Each row is a point on a landscape with many peaks, with its height.
A climber steps from a point to the highest of its 2 nearest points, and stops where none of them is higher. Distance is the straight distance between rows; heights are no part of it.
Q_352: 13; 14; 6; 4; 5; 9; -14; 1; 6; -8; -9; 13; 4; 14; 1; 1; -8; 8; -3; 24; -2; -2; 13; -6; -3; -3; 10  height 497
Q_288: 12; -7; 0; -4; 1; 10; 8; -1; 1; -6; 12; 6; 18; -7; 15; 1; -9; -15; -16; 13; 7; -8; -6; 4; 5; -4; 3  height 599
Q_79: 1; 21; 7; -1; 2; 0; 1; -20; 1; 3; -4; -4; -15; -15; 12; -9; -13; -23; 17; 0; 6; 6; -1; -9; 1; 12; 0  height 147
Q_191: -4; -25; -11; -27; 15; -23; 16; -20; 12; -26; 21; -4; 2; 11; 11; 26; -5; 17; -3; 4; -8; 14; 0; -5; 19; -2; -7  height 174
Q_449: 15; -5; -12; 7; 6; 17; -2; 9; -6; 9; 5; 9; 14; 20; -8; 11; 4; 3; 17; 13; -7; 3; 27; 1; 0; 2; 8  height 263
Q_527: 3; -6; 4; 1; 7; 9; -7; 17; -8; 4; -5; -4; 6; 3; 1; 3; 13; -6; 9; 18; -4; -15; 4; 16; 2; -9; 0  height 462
Q_780: 13; -2; -5; 9; -19; 0; -7; 13; -32; 2; -20; 5; -7; -7; -3; -10; -10; 12; -4; 6; 3; -4; 14; -16; -11; 11; 21  height 158
Q_677: 20; -1; 17; 6; -10; 6; -1; 1; -6; -14; -6; -9; -2; 1; -1; -10; -9; 1; -7; 23; 7; 5; -11; 6; -3; 6; -12  height 405
Q_745: 12; -17; -8; -8; 10; 15; 16; -16; 2; -16; 22; 4; 28; 2; 16; 22; -12; -6; -2; 20; -3; -11; -1; 2; 10; -6; 2  height 484
Q_615: -17; 2; 2; -17; 8; -16; 2; -11; 15; -2; -9; -13; -9; -14; 11; -10; -2; -23; -12; -8; 10; 2; -3; -10; -4; 20; -6  height 445
Q_446: 18; 7; -11; 7; -3; 21; -15; 6; 9; -14; -12; 21; 11; 6; 12; -11; -12; -3; -16; 15; -5; -8; 15; -9; -17; 1; 15  height 519
Q_595: 5; -10; 2; 35; -35; 2; 1; 13; -10; 4; 15; 12; 8; -19; -21; 7; 3; 18; -26; -3; 5; -8; -10; 4; -11; -20; 9  height 345
Q_371: -14; 1; -2; -8; 13; -3; 5; -7; 11; -2; -8; 8; -29; -4; 4; 1; -11; -10; 22; -25; -3; 12; 1; -18; 9; 13; -10  height 588
Q_490: 6; -25; 14; -22; 29; 16; -4; -5; -13; -10; -11; 3; 4; 1; -4; -1; 1; 5; 13; 34; -17; -7; 20; 9; 12; -10; -6  height 358
Q_33: -22; 6; -23; -4; -1; -21; 6; 8; 7; 7; 10; -8; 3; 2; -5; 13; 24; 8; -9; -14; -2; 15; 0; -2; -4; 1; 11  height 291
Q_213: 12; 11; 12; -1; 6; 22; 1; -4; 22; 8; -12; 10; -4; -10; 9; -8; -10; -12; -7; 4; -7; -8; -14; -1; -13; -12; 0  height 559
Q_53: -16; -2; -10; -20; 11; -21; 15; -32; 9; -10; 18; -9; 2; -7; 9; 25; -10; 7; 11; 3; -1; 20; -7; -13; 13; -7; -4  height 126
Q_599: -18; -6; -1; -13; 11; -21; 15; -37; 23; 17; 3; -11; -5; -9; 4; -4; -9; -9; -10; -23; 0; 14; -23; -6; 1; -4; -11  height 382
Q_251: 1; -12; 22; -14; 19; 8; -3; -5; -6; -13; -15; 5; -7; -6; 13; -5; -11; -6; 5; 38; -16; -12; 15; -1; 13; -11; -2  height 333
Q_339: -6; 6; -6; -3; -6; -16; 1; -6; 20; -15; 12; -15; 9; 15; 4; 2; 13; 11; -12; 0; -3; 18; -21; 9; -9; 16; -14  height 458
Q_223: -12; 17; 17; -11; -6; -22; 2; -20; 9; 2; 2; -15; -6; 0; 2; -8; 0; 6; -9; -6; 3; 15; -26; -6; 3; 10; -20  height 177
Q_355: 5; 12; 5; 2; 5; 16; -6; -6; -2; 0; -21; 5; -17; -11; 19; -10; -18; -19; 14; -7; 8; -2; 14; -15; 0; 19; 3  height 139
Q_160: -17; 8; 11; -13; -6; 12; 10; -17; 18; -1; 11; -20; 19; -9; 5; 6; 24; -5; -4; 7; -10; 22; -19; -5; -3; 6; -14  height 446
Q_457: -9; 14; -23; 4; 8; -20; -5; 0; 37; -5; 1; 5; 1; 4; 18; -7; -4; -7; -14; -16; -8; -16; 11; 4; -14; 12; 9  height 594
Q_841: 13; 11; 13; 9; -2; 30; -10; 13; -12; 1; -13; -9; 6; -10; -7; -20; 11; -10; 12; 12; 2; -2; -13; 32; -11; -13; -16  height 215
Q_917: 16; -21; -2; 14; -1; 8; 0; 11; 1; -3; 23; -4; 24; 26; -16; 18; -5; 18; 3; 14; 7; -8; 9; 20; 15; -8; -9  height 316
Q_77: -5; -3; 7; -12; -7; 15; 22; -13; 23; -1; 6; -16; 22; -23; 18; -10; 19; -24; -19; -2; 3; 16; -12; -3; -8; 6; -14  height 593
Q_966: 11; -15; -7; 5; -5; 12; 12; 8; -5; -4; 3; 30; 3; -8; 2; 5; -4; -5; -28; -9; -6; -25; 9; -12; -6; -13; 22  height 250
Q_140: 0; 9; 13; 7; -1; 16; 7; -11; 13; 14; 5; -3; 3; -4; 6; -8; -6; -11; 0; -12; 1; -13; -22; 18; -5; -10; -10  height 617
Q_153: 7; -19; 2; 32; -30; 8; 11; 16; -3; 5; 18; 9; 11; -10; -17; -1; -1; 8; -30; -23; 10; -1; -19; 5; -19; -4; 2  height 273
Q_461: -13; -6; -1; -25; 23; -8; 1; -18; 2; -4; 5; 4; -9; -3; 4; 18; -4; 2; 16; 8; 0; 13; 8; -14; 15; -4; -3  height 94
Q_962: -11; 23; 9; 16; -20; 1; -11; 18; -8; 20; 1; 8; -4; -4; -26; -2; 13; 16; 1; 3; 2; -9; -7; 11; -15; -19; 1  height 417
Q_750: -10; 13; -11; -5; 7; -24; -4; -2; 34; -13; 1; -8; 1; 5; 17; 0; -7; -1; 2; -1; 2; -18; 10; -3; 6; 3; -2  height 648
Q_321: 15; 8; -14; 3; 10; 21; -13; 4; -22; 8; -19; 7; 15; -5; -2; -11; 5; -8; 14; 24; -5; 11; 29; 6; -8; -10; 16  height 247
Q_961: -7; 4; -8; 7; -7; -8; 6; 9; 9; 21; 3; 0; -4; -6; -6; -3; 4; -1; -8; -36; -1; -19; -14; -2; -7; -11; 6  height 513
Q_178: 6; 17; 9; 6; -5; -4; -14; 3; -12; 1; -19; -5; -16; 7; 10; -14; -20; 11; 14; 11; 5; 8; 8; -9; 0; 15; 11  height 451
Q_939: 16; -24; 11; 8; 14; 10; -14; 20; -43; 4; -11; 5; -3; 16; -16; -15; -12; 14; 17; 24; -5; -6; 40; 0; 15; -2; 2  height 386
Q_11: -7; 0; -7; 2; -7; -12; 6; -24; 10; 32; -5; -15; -3; 6; -8; -11; 0; -20; -14; -43; 8; 0; -32; -1; -4; 0; -1  height 335
Q_354: -22; 2; -10; -18; -3; -18; 4; 8; 1; -1; 12; -18; 7; 17; -7; 18; 22; 11; -8; 0; 2; 12; -17; 3; 13; -4; -4  height 254
Q_168: -13; -9; -2; -10; -6; 8; 14; -6; 24; 10; 9; -20; 11; -6; 8; 1; 13; -20; -20; -19; -1; 15; -15; -1; -12; 20; -9  height 476
Q_450: -15; -13; -8; -17; 21; 0; -3; 3; 19; -11; 1; 1; 6; 6; 13; 16; 7; -7; -1; 10; -3; -13; 22; -15; 9; 1; 3  height 366
Q_148: -8; -7; -4; -12; 5; 4; 4; 26; 20; -18; 8; -6; 7; 19; -2; 16; 22; 4; -7; -3; -3; -2; 5; 6; 7; 17; -7  height 319
Q_856: 3; 8; -13; 14; -19; -34; -2; 2; -16; -5; 14; -11; 2; 18; -9; -2; 5; 15; -5; -12; 1; 18; 1; 2; -9; 20; 7  height 266
Q_387: -10; 7; -4; -3; 10; -13; -3; -4; -3; 4; -21; 18; -34; -2; 2; -6; -17; 1; 9; -26; -6; 1; -2; -20; 5; 4; 6  height 558
Q_247: 9; 24; 6; 19; -14; 20; -13; 15; -15; 0; -15; -10; 10; -3; -8; -17; 11; -1; 15; -2; 12; -3; -1; 17; -15; -4; -11  height 204
Q_249: 17; -1; -5; 4; 15; 23; -5; -2; -13; 16; 1; 16; 22; 8; -13; 0; -2; 10; 21; 30; -7; 0; 23; 13; -4; -18; 9  height 253
Q_454: -1; -3; 7; -8; 17; 1; 1; -5; -22; 0; -10; 10; -18; 8; -3; 9; -6; 8; 36; 7; -11; 14; 20; -6; 16; -3; -2  height 178
Q_641: -1; -8; 0; -3; 12; -12; -10; 15; -8; 3; -7; 9; -6; 16; -9; 2; -11; 20; 8; 15; -8; -12; 31; -5; 16; -9; 16  height 199
Q_593: -12; -20; -8; -21; 10; -8; 8; -12; 26; -18; 14; -12; 23; -4; 23; 18; 2; -11; -13; 16; -5; -10; 14; -10; 8; 2; -4  height 318
Q_469: 1; -11; 3; 10; -13; -16; -1; 14; 9; -2; 18; -1; 7; 0; -1; -3; -4; 6; -23; -5; 14; -15; -20; 11; 5; -8; -4  height 579
Q_675: 6; -20; -3; 7; -4; 6; -6; 19; -20; 0; 1; 13; 7; -1; -8; 8; 0; 11; -9; 12; 5; -25; 17; 4; 2; -19; 18  height 225
Q_984: 4; -17; -8; -22; 13; -4; 5; -26; 10; -11; 15; -3; 26; 12; 12; 23; -7; -2; -2; 29; 0; -4; 20; -1; 20; -3; -2  height 395
Q_688: 24; -20; 0; 22; -21; 18; 1; 12; -45; -10; 1; 17; -1; -13; -7; -7; -13; 6; -10; 4; 11; -9; 11; 1; -5; -4; 6  height 410
Q_256: 4; 10; -16; 2; -4; -28; -7; -3; -2; -6; 8; -2; 7; 15; -2; 2; 2; 16; -11; 16; 3; 26; 4; 0; -7; 17; 9  height 249
Q_25: 5; -28; 0; -18; 5; -16; 11; 0; -2; -18; 10; 3; -4; 9; 1; 19; -4; 9; -10; -3; -1; -2; -11; -4; 14; -3; -2  height 224
Q_143: 15; -18; -3; 1; -11; 3; -2; 10; 6; -6; -2; 9; -7; -4; 5; -12; -11; -16; -31; -16; 12; -11; -6; -1; -7; 22; 6  height 340
Q_208: -16; 12; 5; -8; 7; 3; -11; -2; 23; -3; -21; -13; -6; -9; 6; -2; 7; -18; 2; 7; 10; 3; 11; -18; -4; 13; 0  height 486
Q_579: -20; 3; -11; -14; 8; -28; 1; -24; 29; 10; -8; -10; -15; -4; -1; -12; 0; 1; -16; -23; -4; 20; -15; -12; -12; 19; -9  height 352
Q_456: -11; 15; 0; 4; -11; -1; -15; 28; 1; 12; -7; -6; 4; 9; -13; 1; 21; 15; -6; 7; 6; -8; -6; 9; -11; -9; 5  height 429
Q_430: 10; 6; -17; 8; -3; -5; -3; 4; 25; -15; -2; 11; 4; 8; 12; -7; -9; -1; -22; -1; -10; -16; 11; -5; -17; 11; 9  height 554
Q_32: -19; -11; 0; -22; 16; -3; 7; -20; 20; -18; 1; 9; -10; -14; 14; 15; -8; -7; 11; 6; -8; 16; 16; -28; 6; 17; -13  height 68
Q_155: 5; 14; 16; 28; -22; 5; -8; 14; -18; 15; -14; 3; -3; -10; -21; -17; -2; 14; 3; 6; -1; -18; -8; 20; -18; -22; 2  height 438
Q_499: -4; -10; -2; -11; 4; 7; 21; -5; -2; -10; 26; -7; 12; 3; 7; 26; 14; -12; 12; -6; -3; 3; -1; 2; 11; 3; -3  height 523
Q_194: 3; -12; -3; 0; -2; 1; -6; 17; 17; -13; 7; 7; 17; 6; 8; 4; -1; 7; -27; 19; 6; -17; -4; 9; 5; -5; -1  height 729
Q_89: -9; -10; 3; -15; -3; 0; 2; 14; 20; -10; 4; -16; 1; -8; 3; 6; 21; -10; -16; -6; 1; 5; -7; -2; 0; 20; -9  height 387
Q_392: 11; -3; 3; 2; 4; 15; 1; 5; -22; -2; -1; 16; -7; -2; -2; -1; -8; -9; 3; 2; -3; -3; 1; -5; 4; 1; 13  height 470
Q_104: 17; 7; 10; -3; 3; 24; -2; 4; -11; 5; -8; -3; 13; -12; -4; -11; 11; -5; -2; 33; 1; 13; -6; 21; -17; -14; -5  height 229
Q_773: 4; 6; -9; 13; -13; -26; -2; 1; 10; -15; 24; -19; 15; 21; 2; -1; 0; 11; -5; -4; -1; 2; -12; 19; -5; 14; -13  height 525
Q_217: -13; 9; -3; -2; 9; 4; -15; 14; -3; 1; -13; -10; -4; 3; 0; 4; 12; -6; 22; 6; 8; -8; 28; -7; 5; 9; 10  height 413
Q_738: 4; 12; 0; 20; -13; 14; -2; 11; -27; 13; 0; 9; 6; -1; -11; 0; 14; 2; 22; -1; -1; 1; 11; 12; -8; -6; 13  height 505
Q_521: -1; 7; 13; -2; 12; 7; 2; -20; -24; -2; -1; 2; -12; -7; 2; -1; -6; -7; 34; 12; -7; 12; 6; 6; 12; -3; 1  height 168
Q_700: 5; 15; 18; -5; 1; 9; -2; -21; -20; 4; -13; -2; -7; -13; 3; -12; -3; -12; 16; 13; 2; 15; -12; 6; 0; -2; -7  height 159
Q_845: -25; 8; -18; -10; 2; -21; -3; 2; 20; -4; -3; -7; -14; 0; 0; -3; 17; 2; -11; -21; 1; 12; -2; -13; -8; 19; -2  height 323
Q_978: -21; 7; 5; -15; 25; -5; -9; 2; 2; 7; -15; 0; -19; 12; -10; 16; 5; 18; 30; 12; -11; 5; 4; 2; 6; -27; -6  height 131
Q_248: -30; 5; 7; -23; -6; -20; 1; -8; 7; 0; 2; -30; -2; 2; -4; 6; 16; -1; -12; 1; 3; 12; -26; -1; 12; 2; -17  height 211
Q_909: 17; 9; 12; 2; -6; 6; -14; 4; -5; 3; -18; -4; -13; -3; 0; -20; -13; 4; -7; 6; 6; 6; -8; -2; -12; 13; 2  height 432
Q_342: 6; -22; 14; -3; 26; 9; -12; 11; -18; 8; -16; -5; 1; 12; -10; -14; 0; 9; 13; 24; -7; -7; 33; 14; 14; -10; -7  height 377
Q_261: -10; 16; -8; 10; -18; -12; 3; -9; -3; 18; 9; -11; 6; 10; -8; -9; 3; -1; -11; -33; 3; 4; -30; 4; 4; 7; -2  height 315
Q_859: -11; 2; 5; -12; 6; 9; 15; -10; -4; 15; 6; -6; 1; -9; 3; 2; 16; -15; 15; -13; -2; 4; -13; 1; 3; 0; -11  height 725
Q_146: -16; -9; 7; -19; 12; 2; 15; -15; -4; 6; 0; 0; -23; -16; 5; 6; 7; -20; 17; -19; 5; 10; -11; -13; 10; 6; -11  height 643
Q_727: -10; -6; -20; -8; 7; -10; -8; 15; 4; -9; -11; 5; -4; 12; 7; 7; 7; -2; 2; -3; 6; -17; 30; -10; 13; 5; 12  height 394
Q_476: -2; 12; 7; 12; -6; 9; 1; 12; 5; 15; 0; -2; -3; -12; -6; -12; 4; -10; 5; -19; 0; -21; -11; 13; -12; -9; -6  height 565
Q_668: -7; 4; -13; 3; -15; -22; 12; 10; -16; 5; 19; 4; -1; 7; -6; 18; 18; 7; -4; -16; -4; 12; -7; -10; 0; -8; 23  height 261
Q_752: -5; -1; -20; -2; 1; -10; 5; -1; 4; 2; -2; 20; -20; -1; 1; 0; -8; 1; -5; -33; 0; 0; 13; -19; -4; 15; 17  height 532
Q_406: 13; -1; 8; 21; -10; 11; -14; 14; -14; 5; -11; 12; -1; -15; -6; -18; -13; 5; -8; 6; -2; -20; -1; 9; -12; -23; 11  height 460
Q_142: -23; 1; -9; -9; 2; -2; 14; -1; 13; -1; 12; -10; 2; 1; 7; 20; 18; -10; 13; -22; 0; 6; -7; -2; 10; 4; -9  height 626
Q_788: -6; -1; 1; 2; -5; 2; -1; 18; 4; 4; 10; -2; 1; 4; -9; 11; 14; 16; -6; 2; 5; -12; -22; 10; 0; -15; -1  height 477
Q_896: 0; 19; 3; 9; 2; 19; 3; 5; -16; 16; -5; 6; -3; -14; 2; -8; 15; -19; 20; -8; -7; -12; 3; 19; -8; -12; 2  height 527
Q_551: 7; 11; 1; 15; -19; -3; 5; -9; -29; 11; 0; 8; -13; 0; -4; -2; -3; -2; 17; -27; 2; 3; 7; -8; -3; 15; 13  height 175
Q_103: -3; -9; 14; -21; 21; 9; 0; -9; -2; -10; -11; 10; -27; -10; 11; 0; -15; -1; 3; 6; -12; -3; -2; -5; 12; -13; -3  height 297
Q_974: 23; -24; -4; 22; -9; -1; -7; 14; -10; -1; 18; 6; 36; 10; -23; 11; -3; 19; -11; 22; 17; -4; 16; 13; 9; -8; -7  height 288
Q_59: 15; -11; 1; 4; -6; 4; 10; -1; -6; 14; -8; -4; -4; -15; -2; -20; -10; -18; -21; -22; 16; -2; -15; 0; -5; 10; 2  height 370
Q_318: 6; 7; -11; 19; -27; -24; 0; 1; -6; 1; 11; -4; -3; 7; -3; -12; -3; 13; -12; -34; 3; -2; -16; 5; -8; 18; 3  height 289
Q_394: -12; 0; -13; -8; 3; -10; 12; -5; 28; 9; 5; 5; -11; -2; 3; 8; -6; -1; -4; -27; -6; -5; -22; -2; 3; -15; 2  height 457
Q_390: 13; -7; 4; 27; -24; -5; 4; 6; -9; 0; 7; 18; 1; 1; -20; 7; -12; 23; -9; 4; -5; -5; -5; 2; -6; -9; 9  height 406
Q_48: 20; -3; 7; 7; 1; 22; 4; 4; 9; -5; 12; -13; 20; 20; -2; 13; 2; 3; 14; 17; 2; -3; 1; 17; 4; 0; -18  height 347
Q_971: 11; 13; 7; -6; 20; 18; -8; -6; -12; 12; -20; -1; 8; -5; 4; -8; 3; -5; 14; 38; -6; 21; 14; 9; -11; -12; 2  height 241
Q_262: 10; 5; -3; 17; -26; -10; 1; 2; -22; 3; -10; 8; -20; -1; 3; -7; -22; 16; 9; -21; -2; -1; 10; -22; -7; 20; 20  height 167
Q_869: 6; -15; -4; -7; 14; -1; -2; 11; -15; -4; -4; 13; -12; 19; -14; 14; 1; 19; 14; 0; -15; 7; 23; -9; 17; -11; 10  height 189
Q_973: 5; 17; 2; 13; -8; 21; 6; -5; -4; 17; 8; -6; 18; -10; 3; -13; 12; -16; -4; -12; 1; 2; -35; 20; -17; -15; -7  height 705
Q_646: 13; -32; -4; 23; -13; 5; -9; 23; -17; -13; 11; 5; 20; 3; -10; 2; 1; 11; -21; 15; 13; -25; 4; 13; 12; -13; -2  height 252
Q_649: 26; -9; 0; 28; -20; 13; -3; 14; -19; -5; 6; 13; 5; -17; -9; -13; -14; 0; -13; 4; 15; -9; -3; 14; -12; -17; 1  height 434
Q_810: -23; -9; 9; -25; -3; -12; 10; -26; 25; -16; 2; -4; -11; -18; 4; 15; 2; 2; 17; 0; -6; 28; 3; -26; 7; 12; -23  height 39
Q_159: -2; -2; -10; -4; 8; -2; 5; -1; -4; 4; 4; 16; -11; -3; -1; 10; 6; -10; -4; -14; -7; -1; 0; -9; 11; -1; 10  height 501
Q_919: 22; 16; 10; 11; 5; 15; -11; -1; -3; 0; -13; 9; 1; -2; 2; -17; -18; 6; 4; 21; -3; -11; 8; 7; -4; -16; 11  height 481
Q_218: 22; -21; 10; 15; -10; 13; -5; 14; -47; -4; -12; 13; -10; 1; -15; -14; -11; 7; 4; 16; -4; -10; 24; 5; 1; -1; 12  height 396
Q_112: 10; 0; 4; 20; 5; 18; -9; 14; -25; 6; -2; 4; 16; -3; -8; -8; 13; -5; 16; 14; -3; -21; 21; 24; -4; -21; 14  height 487
Q_779: 6; 26; 8; 12; 14; 3; -18; 3; -15; 7; -17; 2; -3; 8; 2; -12; -22; 3; 25; 25; -2; 3; 20; 2; 4; -5; 7  height 467
Q_37: 4; -15; 13; -16; 11; -5; 11; -4; 2; -8; -3; 7; -23; 0; -1; 3; -14; 8; -9; -10; -6; -1; -15; -2; 13; -11; -6  height 265
Q_299: -3; 7; 6; -8; 9; 20; 0; -9; 22; 5; -20; 6; -5; -21; 8; -8; 2; -23; 2; 3; 0; 1; 3; -11; -12; -3; -10  height 521
Q_294: 7; -21; -11; 3; -10; 9; 9; 14; 10; -5; 8; 16; 6; -1; 3; -1; -1; -1; -37; -18; -2; -9; -6; -8; -11; 2; 10  height 290
Q_666: 15; 25; 2; 21; -25; 10; -13; 13; -15; -2; -6; -15; 5; 8; 0; -15; 1; 1; 14; -13; 13; -1; -5; 6; -5; 19; -7  height 193
Q_334: -10; 7; -3; 5; -3; 12; 15; -8; -4; 23; 13; -3; 13; -8; 4; 4; 16; -21; -2; -23; 5; 7; -28; 4; -6; 1; 0  height 632
Q_278: -1; -5; 12; -6; 9; -4; 7; 1; 3; 4; -7; -11; -12; -12; 8; -15; -5; -15; -18; -8; 9; -7; -17; -2; 5; 7; -4  height 401
Q_22: 15; 9; 14; 2; -1; 12; -3; -8; 14; -12; 5; -7; 5; 10; 4; 3; 0; 2; 5; 19; -2; 11; -10; 3; 4; 5; -18  height 376
Q_695: -23; 26; 1; -13; 6; -19; -10; -22; 10; -4; -5; -8; -14; 9; 1; 4; 3; 11; 10; 0; -2; 25; -10; -13; 6; 2; -12  height 155
Q_252: 1; 9; -7; 11; -2; -22; -6; 0; 18; -12; 13; -10; 6; 10; 10; -4; -15; -3; -3; 0; 10; -12; 2; 12; 8; 9; 1  height 595
Q_76: -16; 1; -3; -14; 3; 0; 4; -9; 30; -16; 14; -14; 16; 9; 2; 21; 25; 11; -1; 10; -5; 20; -11; 4; -6; 10; -10  height 398
Q_58: 18; 5; 16; 16; -17; 4; 1; 7; -19; 2; 5; 13; -9; 4; -7; -2; -10; 13; 3; -2; -5; -1; -8; 3; -2; 2; 4  height 439
Q_14: -16; -6; -17; -8; 11; -32; 15; -23; 35; 6; 6; 0; -16; -4; 10; -5; -21; -2; -7; -32; -6; 7; -15; -3; -2; -10; 1  height 416
Q_319: 13; 18; -6; 25; -23; 4; 0; 8; -7; 2; 9; 1; 1; 3; 0; -5; -6; -7; 13; -22; 6; -7; 5; 2; -10; 17; 3  height 183
Q_621: -8; 3; 9; -9; 10; 7; -9; 6; -6; -3; -15; -3; -15; -7; 7; -1; 6; -8; 20; 9; -1; -16; 11; 0; 6; 1; -4  height 433
Q_243: -4; 8; -12; -6; -1; -25; -9; -6; -5; -8; -8; -4; -12; 7; 4; -1; -6; 7; -2; -5; 4; 21; 6; -11; 5; 27; 6  height 235
Q_306: 7; -13; -10; -3; 0; -3; -9; 17; -6; -1; 1; 10; 13; 16; -19; 10; 7; 26; -7; 21; -1; -13; 20; 0; 9; -16; 15  height 210
Q_12: -32; 1; 4; -16; 1; -19; 13; -29; 24; -7; 10; -20; -3; -12; 7; 3; 6; -3; 6; -15; -2; 17; -5; -17; -1; 10; -24  height 11
Q_494: -24; 24; 6; -5; 18; -13; -14; 1; 1; 3; -12; 1; -20; 7; -1; 3; -5; 17; 26; 3; -3; 15; -1; -11; 9; -11; -9  height 142
Q_802: -5; 2; 9; -10; 5; -9; 7; -34; 5; 30; -8; -16; -7; -13; -4; -15; -3; -25; -6; -23; 4; 8; -24; -12; 0; -2; -10  height 354
Q_926: 12; -15; -10; -7; 3; 9; -2; 18; 1; -11; 8; 10; 15; 14; -2; 17; 14; 3; -2; 6; 0; 2; 18; -2; 3; 11; 4  height 281

For each start below, name the point where the climber stops.
Q_261 => Q_973
Q_869 => Q_750
Q_579 => Q_973
Q_450 => Q_973
Q_59 => Q_973
Q_262 => Q_77
Q_22 => Q_750
Q_321 => Q_77
Q_32 => Q_406

Call two points neighbours if one is among the 2 nearest of the other. Go from one point of each pair to the other, from neighbour to neighbour, staying as high as possible. Name the lowest point that can't be avoided.
Q_194, Q_859 => Q_593
Q_750, Q_77 => Q_76
Q_194, Q_406 => Q_962
Q_859, Q_973 => Q_334
